Each row is a point on a landscape with many peaks, with its height.
A climber steps from a point to the highest of its 2 nearest points, and stops where none of them is higher. Distance is the straight distance between rows; heights are no part of it.
K_483 (h 47.8): [ 24  19   0  21   5 -28 -11  13 -23  25  18 -16  11 -15  17 -22  12  -3
  37 -15 -12  -2   8]
K_254 (h 28.4): [-28  11  -3 -12  25   8   6 -57  14  20  -2 -39  14   9  29 -13  36  -1
 -16   3 -38  20 -26]
K_610 (h 40.5): [ 29  -8   3  14   5  -3   9  20  -1  34  40  42   3   4  -2   3  12 -22
  24  11 -13 -14  39]
K_275 (h 33.4): [ -3  17  30 -10 -20  15 -14  23  -3 -38 -53 -15 -11 -25 -16   2 -23  -8
  -5 -24  25   6  11]
K_177 (h 35.7): [ -7  14   1   3 -17   2 -20 -19 -24 -30  -1 -38  49  -3  20 -31 -25   8
  13  -7  -9  -4 -12]
K_222 (h 11.2): [ 29   0   3 -10  -1  -9   9 -13  16  20 -15  39 -12  16  14  -7  45 -14
  42   5 -22  33 -19]
K_143 (h 29.2): [-39  -3  -4 -18 -54   9   8  -4 -34   3 -20 -31  20  -4 -11   4  -9 -12
   7  -4 -22  27  13]
K_783 (h 41.1): [-35  -6 -15   8 -36  27  56 -17 -23   7   1 -17  12  -5  -8   2  11 -30
   8  18 -35   0  15]
K_470 (h 49.4): [ 55  35   2  27  18  -5   2  24  -1  28   5   3 -14 -10  15  -8   1   3
   4  -8   0 -53  31]
K_423 (h 25.0): [-12  -1 -10 -13  20   5 -35  -4 -26  -4  -1 -17   7  -4  -5  -7 -23  30
 -21  -3  23  15 -42]
K_702 (h 48.7): [ 25  19 -12  23  24   1  36  16  -8  27  13  31 -11  -8  -6   1  26 -42
  28 -13 -18  -1  13]
K_743 (h 8.5): [ 32   0   8   3  34  -7 -12 -10  39  -8  -4  35 -10   6  23  -6  44   2
  32   8   9  22 -17]
K_678 (h 43.5): [ -6  12  10 -12 -41  47  20 -22  -1 -11 -29 -38 -18   0   6  -8  11  20
  -2  35   1  -5   3]
K_17 (h 38.4): [ 11  30 -15  39  -3 -14  10  27 -21  -4  10 -19 -10 -37  17 -26  -7  12
  28  -6  33 -23 -12]
K_837 (h 28.0): [ -2 -12 -15 -19  30  -6  12 -26  -1  37  13  26   7  34  -8  17  15  -8
 -35 -18 -32  10  -3]
K_653 (h 9.5): [-21 -36 -17  -3   1 -29  10 -16  43  -8  11  33  -8  26   2  33  33 -16
 -24 -10 -11  30  -5]
K_640 (h 38.7): [  7 -29 -12 -15   8 -10  11   3  24  -3  -4  46 -31  31 -38  32   1 -12
 -27  18   3  -7  16]
K_278 (h 48.5): [-23  -3 -11  22  -5  21  48 -28   4 -15  -6  10   4   1   6  -9  25 -45
  15  -4 -20  16   3]
K_602 (h 46.2): [ 10   8   8  11 -36 -30 -17  27  -1 -30 -30  -9  -8 -13   4  -3 -27   8
  12  16  26 -47  -3]
K_951 (h 58.2): [-42 -21   3   3 -25  22  13 -18  41 -23   9 -29   2  -2  16  18  21   0
 -43   7   1  21  20]
K_347 (h 14.1): [-34 -48 -24  -5 -10 -36  23 -17   0  -9  15  22  -1  13 -14  12   9 -19
  -8  14  -6  25 -11]
K_192 (h 42.8): [  9  32   2  20 -19  -8   4  22  -3 -19  -4 -35  -9 -31  14 -10 -27   9
  -5   9  17 -36  13]
K_218 (h 58.5): [ -3   5 -17   4  14  24  22 -45  -2 -20  -1  -5  11  30   2 -26   0  12
  10  23 -15 -32 -43]
K_96 (h 32.6): [ -7 -27   3  -8  24  -9 -27  -1  29  -2   7  22   7  10 -10  24  -6  10
 -52 -29  15  11  15]
K_468 (h 71.9): [-16  -8 -21   8  -2  22  23 -36  -3  -8  34 -24   7  13  23 -20  18  20
   2  24  -3  -2 -24]
K_689 (h 6.5): [ -7  -9 -18  -4  15 -25  15 -15  53  -8   7  17 -40   0  11  15  37  -3
 -25  -9   2  24 -25]
K_9 (h 40.9): [-17  -6  14 -24  30 -24 -49 -23  22 -27 -44  10  15  15 -10   0 -24   6
  -2 -22  -2   7 -35]
K_410 (h 19.3): [-18 -28 -23   4  10  -3  -1 -10   0 -15  24  20  -6  -4  -6  -3   5   2
   0   6  24  16 -23]
K_219 (h 49.9): [-25  -9   5   1 -23 -19  -7 -24  11 -23 -23  -8  13   2  19  -9   4  -9
  27  -4 -17  11 -18]
K_736 (h 19.0): [ 25   7  26 -13  26 -24 -48   0   9   8 -12  -1  18   8  14   0  -7  32
   7  -7  13   6 -10]
K_966 (h 38.1): [-16  17   2  -9  33  -7 -14 -24   8  -1 -52 -12   1   3  -7  -5 -10  -8
 -12 -37  -9  13 -37]
K_499 (h 19.2): [  0  -5  -6 -27  -6 -27   1 -21 -27  39  -8   8  -2  21 -13  -3   7  -7
  21   3 -30  14 -21]
K_59 (h 34.6): [-15   1  -1   2 -30  17  58  10 -42  46  12  -5 -19 -13 -33  -1   2 -19
  14  30 -28  -5  13]
K_628 (h 23.7): [-28 -36 -13   7  23 -10 -23   5  -5 -26  30  11  24 -16   6  -7  -5   8
  -2 -28  27  43 -17]
K_340 (h 42.6): [ 13 -21  13 -19 -28  -6  -8  28 -15  -1  22  13  16  27 -29  21 -36   6
 -13  19  10 -23  44]
K_383 (h 18.9): [ 17  10  22  -6  17 -14 -29  -5  26  14  -7  -8   3  -5  28  -1  28   6
  12 -23 -17  27   2]
K_973 (h 33.7): [ -1  10  -9  24  -9 -35 -16   5  13  -7   6 -30  -1 -29  32 -21  -4  18
  21 -13  16  -9 -28]
K_92 (h 57.5): [-15 -14   6 -13 -34  -9   6 -38  52 -35 -14 -21  20  21  31  -1  31  -5
  17  24 -23   2   0]
K_485 (h 35.4): [-21 -18 -25  19 -20 -24  37  11 -13   6  54  -7  -2 -20  -6  -6  14  -2
  12  23   4   3  -1]
K_677 (h 55.3): [ 51  23   4  34  24   1 -22  26   2  38  29  -3  -2 -17  37 -16  23   9
  22 -22   9 -12  23]
K_818 (h 57.6): [ -2  -2 -16  26  16  37  55  -4 -13   7  18  27  -2  -3  -5 -21  19 -41
  27  18 -25 -10  25]
K_403 (h 27.5): [-21   8 -11 -13 -20 -22 -22  20 -15 -12  -7 -21  10  -8 -12   6 -44  23
 -16 -16  24  -3 -19]
K_152 (h 42.2): [ -1 -13  -6 -13 -14   5  40  -1  -4  16  -3  31 -44  12 -43  18  -5 -17
 -16  39   0  -5  -5]
K_833 (h 13.6): [  8  -2   7 -11  -7 -22 -15   8 -15  29  -4  25   2  -7  11  -4  37  -8
  48 -20 -20  51  -9]
K_688 (h 27.3): [ -5  -5   6  16  38   7 -27  21  -8  -8   8  14  17 -23  -4 -10 -17   9
   0 -47  38  11  -4]
K_201 (h 39.8): [-12   6   5 -19 -46   7  20   4  12   1   0 -43 -11  -1  14  13   5  21
 -25  20  -4  -7  12]
K_864 (h 36.4): [-15 -14  -1 -17 -43  14   6   5  -2 -10   3 -12 -15   6 -16  19  -9   6
 -29  29  19   8   4]
K_276 (h 46.9): [ 22  11   8  -9   0  32  24 -19  -2   8 -27  -5 -27  14  -2 -18  15   6
  -1  30  -9  -8 -11]
K_173 (h 22.5): [ -6  19  15 -19  13  31 -40  -9  12 -28  -9 -37   6  -2   6  -6 -23  34
 -15  15  37   6 -43]
K_224 (h 49.6): [ 13  -2  -5   4 -20 -36  -6   5  -9  -8 -23  18  -2  13 -12   1 -24  -9
  17   5   1 -30  -4]
K_237 (h 38.5): [  7  12  12 -21  46 -26 -45 -24  21  -8 -45  23  27  36   0   6 -17  10
 -12 -13 -28 -15 -15]
K_182 (h 29.6): [ 33   9   8  29  34  11 -23  40 -12   8 -15  22  -3 -25  -4  -7  -9  -4
  17 -37  33   8  16]
K_204 (h 45.7): [ 10   0 -11  -8 -17 -31  18  15 -12  31 -20  14 -40  -4 -30   2  -7  -7
   9  23  -8 -21  -8]
K_805 (h 29.3): [  5  -3   3  -7   1  18   1   0 -12  24  19   3  -6  -7  -5   6  22   7
  -1  -7  -6  17  10]
K_393 (h 35.3): [ 14   7   7 -19  41  11 -11 -38  23   3 -39   9   1  40   0  13  -5   0
 -34 -12 -30 -15 -20]
K_680 (h 34.1): [-24  15  -7   3  33   8   4 -45  15 -21 -28 -16  13  13  13 -18  13  -3
  -7 -14 -31   8 -41]
K_148 (h 35.5): [ -6 -29  -6 -14  24  -5 -10   4  -8   1  24  45  -3  25 -33  33 -23  -3
 -41  -2  17  -1  11]
K_21 (h 5.8): [ 22   2 -14   7  42 -11   8   1  34   2   5  43 -37  10   5   3  30   1
  -8   3   6  -4 -21]
K_80 (h 41.0): [ 21  30  12   4  14  -5 -26 -11 -11   0 -12 -32  23  -7  24 -23  -1  13
  24 -15 -22 -23 -10]
K_561 (h 28.9): [-13   3  -8  13   7  11  56  20 -21  51  27   3 -36 -24 -29   3  11 -46
  -8   7 -28  -3  36]
K_103 (h 22.8): [  2   3   8 -13  25 -22 -47 -21  15 -13   9 -25  43  16  31  -3 -17  41
   8   7   2 -13 -29]
K_41 (h 34.0): [ 32  -2  16  27   3  -4  -9  48   7   4  10  36 -15  -1 -14  17 -14 -15
  13  11   3 -21  55]
K_865 (h 44.4): [ 38  25   5  18  -9 -34  -8  35 -14  48   8  -4  -7   2  10   7 -11 -12
   0 -12 -19 -47  39]
K_796 (h 53.4): [-19 -22  14  -5 -17  23  -1  -4  39 -10 -15   5 -13   0  -1  38  20 -15
 -39  -3   3  33  31]
K_357 (h 44.6): [-25 -15   8  -4   6 -34 -37 -14  20 -43 -16  -1  34   6   7 -13 -17   2
  27  -8   6  10 -36]
K_505 (h 22.4): [  0  -8 -13  18  15 -12   4   5  20 -26  38   9   0   6   0  -3 -19  22
 -22  17  24 -41  -4]
K_290 (h 44.1): [ -7 -22  -2   1 -31 -15  22  33 -28  37  55   1  -5 -18 -16   7   1   0
   8  23   8  11  23]
K_389 (h 59.7): [  8 -18 -15  22  20   1  24  12 -18  -9  14  56 -10  10 -30   1 -14 -29
  27  31   7 -23   1]
K_652 (h 50.5): [  5  -5  23  -5  -4  45  -1  18  34 -18 -10   2 -26 -20  -4  28   2   1
 -52  -5  30  18  34]
K_932 (h 16.1): [ -5 -16  -3 -14 -16 -42 -18   9 -15  11  -8  18  -8  -2  -5   0  13   0
  27   0   0  23 -28]
K_197 (h 30.0): [-32 -16  -2 -14  -8 -11 -29   1  19 -13   5 -14  12   3   3  20 -17  18
 -35 -17  14  10   2]
K_154 (h 46.1): [ 28 -14  23 -18   2  15 -29  13  19  -2   4  24   6  16 -10  16 -22  19
 -21   6  21 -25  33]
K_526 (h 22.7): [  3  30   9 -16  19 -10 -14 -40  20  31  -3 -22  13   8  31 -12  48   3
  27 -17 -45  23 -25]
K_870 (h 28.1): [ -4  13 -10   2  11 -20 -37   7  -4 -11  32 -39  33 -16  30 -15 -23  45
   5   4  26  -5 -23]
K_645 (h 26.6): [-33  14  -5  -7 -15  18  13 -12 -36   7 -40 -22   3 -10 -15 -10  -7 -14
 -10 -21 -11  25 -19]
K_700 (h 51.0): [ 15  27  -8  -8  24  39  11 -37 -22   8 -30 -16  -5  25  -6 -22  -2  10
  -2   3 -19 -10 -35]
K_66 (h 26.3): [-26 -23  -3  21  -8  -6  -7  13  -1 -33  19   8  25 -24   7  -6 -11 -21
  20 -38  10  19  16]
K_540 (h 60.1): [ -1  -4  -5 -11 -18  36   8 -18 -32   8  30 -26  16  -1   7 -13   9  36
   6  38   8   5  -9]
K_117 (h 27.9): [ -3  -4 -21  17   6 -25  22  26  -5   8  38  -4 -13 -17  -4   1 -10  15
  -6  13  23 -22  -5]
K_438 (h 33.2): [ 12  13  13   8 -34  24  17  18 -12  15  11 -13  -8 -21  -2  -6  18 -11
  12  -7 -17   0  36]
K_552 (h 23.4): [-15  13 -20  -5  -1 -10  29 -23 -44  23 -19 -15  -1   5 -25 -16  -6  -5
   3  -4 -23   1 -47]
K_174 (h 34.8): [ -4   4   9  -1 -22  18   9  30  -9 -44 -24   3  -8 -13 -32  11 -41 -19
 -11  12  22 -17  31]
K_667 (h 24.9): [ -2  -9  -2 -13  15  31  11 -31   0  28  -3  19   2  29   7  14  30 -15
 -11  -3 -22  32   6]
K_918 (h 30.6): [-22  13  -2  22 -22  13  10   1 -15 -29  14 -21  21 -18  14 -20  -9 -12
  10 -15  -8  -4  12]
K_757 (h 67.9): [ 15   3 -24  32  12  -1  19  15 -24 -12   4  22 -10 -18  -7 -29  -9 -15
  30  11  13 -25 -10]
K_913 (h 31.4): [ 36  13  23  22   0  -1 -24  60 -10  10 -23  24 -21 -21 -15  13 -25 -24
   7 -21  28  -4  42]
K_331 (h 48.6): [ 20  -3  24 -16  -2  43 -18  27   5  -9   2  -4 -26  -8  -8  19  -5  33
 -30   6  38   0  19]
K_930 (h 31.9): [ -6   3  23 -24 -44  17 -12  12 -11 -14 -31 -27   6 -11   4  11  -6   6
   1  -9  11  24  22]
K_310 (h 20.5): [ 13  24  18  -5  -3  29 -39  17   2 -34  -5 -38  24  -7  19  -9 -24  28
  -9 -10  29  -6  -1]
K_670 (h 53.7): [ 15  -8  -7  16  15  -9   5  15 -11  -9 -35  56  -1  14 -29   2 -21 -31
  28   3  -2 -17  -3]
K_748 (h 38.0): [ -6  -2   0  -9 -26  26  23  18  -9 -10  14 -19   3   1 -16  18 -34  -2
 -24  21   5 -29  38]
K_654 (h 32.1): [ 14   7  -1 -25  46  -9  -9 -14   9  33  -3  10  -6  26 -14  17   4  12
 -49 -17 -18 -19  -9]
K_385 (h 38.2): [ 21  29  22  10 -26  -1   5  46  -3  22  16 -27  -1 -15  18   4   0  -6
   0 -17  -6 -23  59]
K_13 (h 52.3): [  6  -2   1  -7 -23  31  14  22 -40  21  46 -15  10 -16 -12   4  -6  27
  17  29  31   7  20]
K_542 (h 65.5): [-17 -15  15  -1   0  24  -7 -40  56 -42  -5 -14  14   2  30   2  20  -2
  -6  -3 -12  17   9]

For each start below, name the point where the climber stops.
K_688 -> K_818
K_505 -> K_468
K_173 -> K_757
K_973 -> K_757
K_864 -> K_468
K_837 -> K_542
K_383 -> K_542
K_340 -> K_542
K_667 -> K_677

Call two points neighbours if one is among the 2 nearest of the other. Go from one point of each pair to the other, from neighbour to neighbour, staying as high as possible. Name the lowest point that can't be avoided.
K_468, K_818 -> K_628
K_468, K_677 -> K_667
K_542, K_468 -> K_864
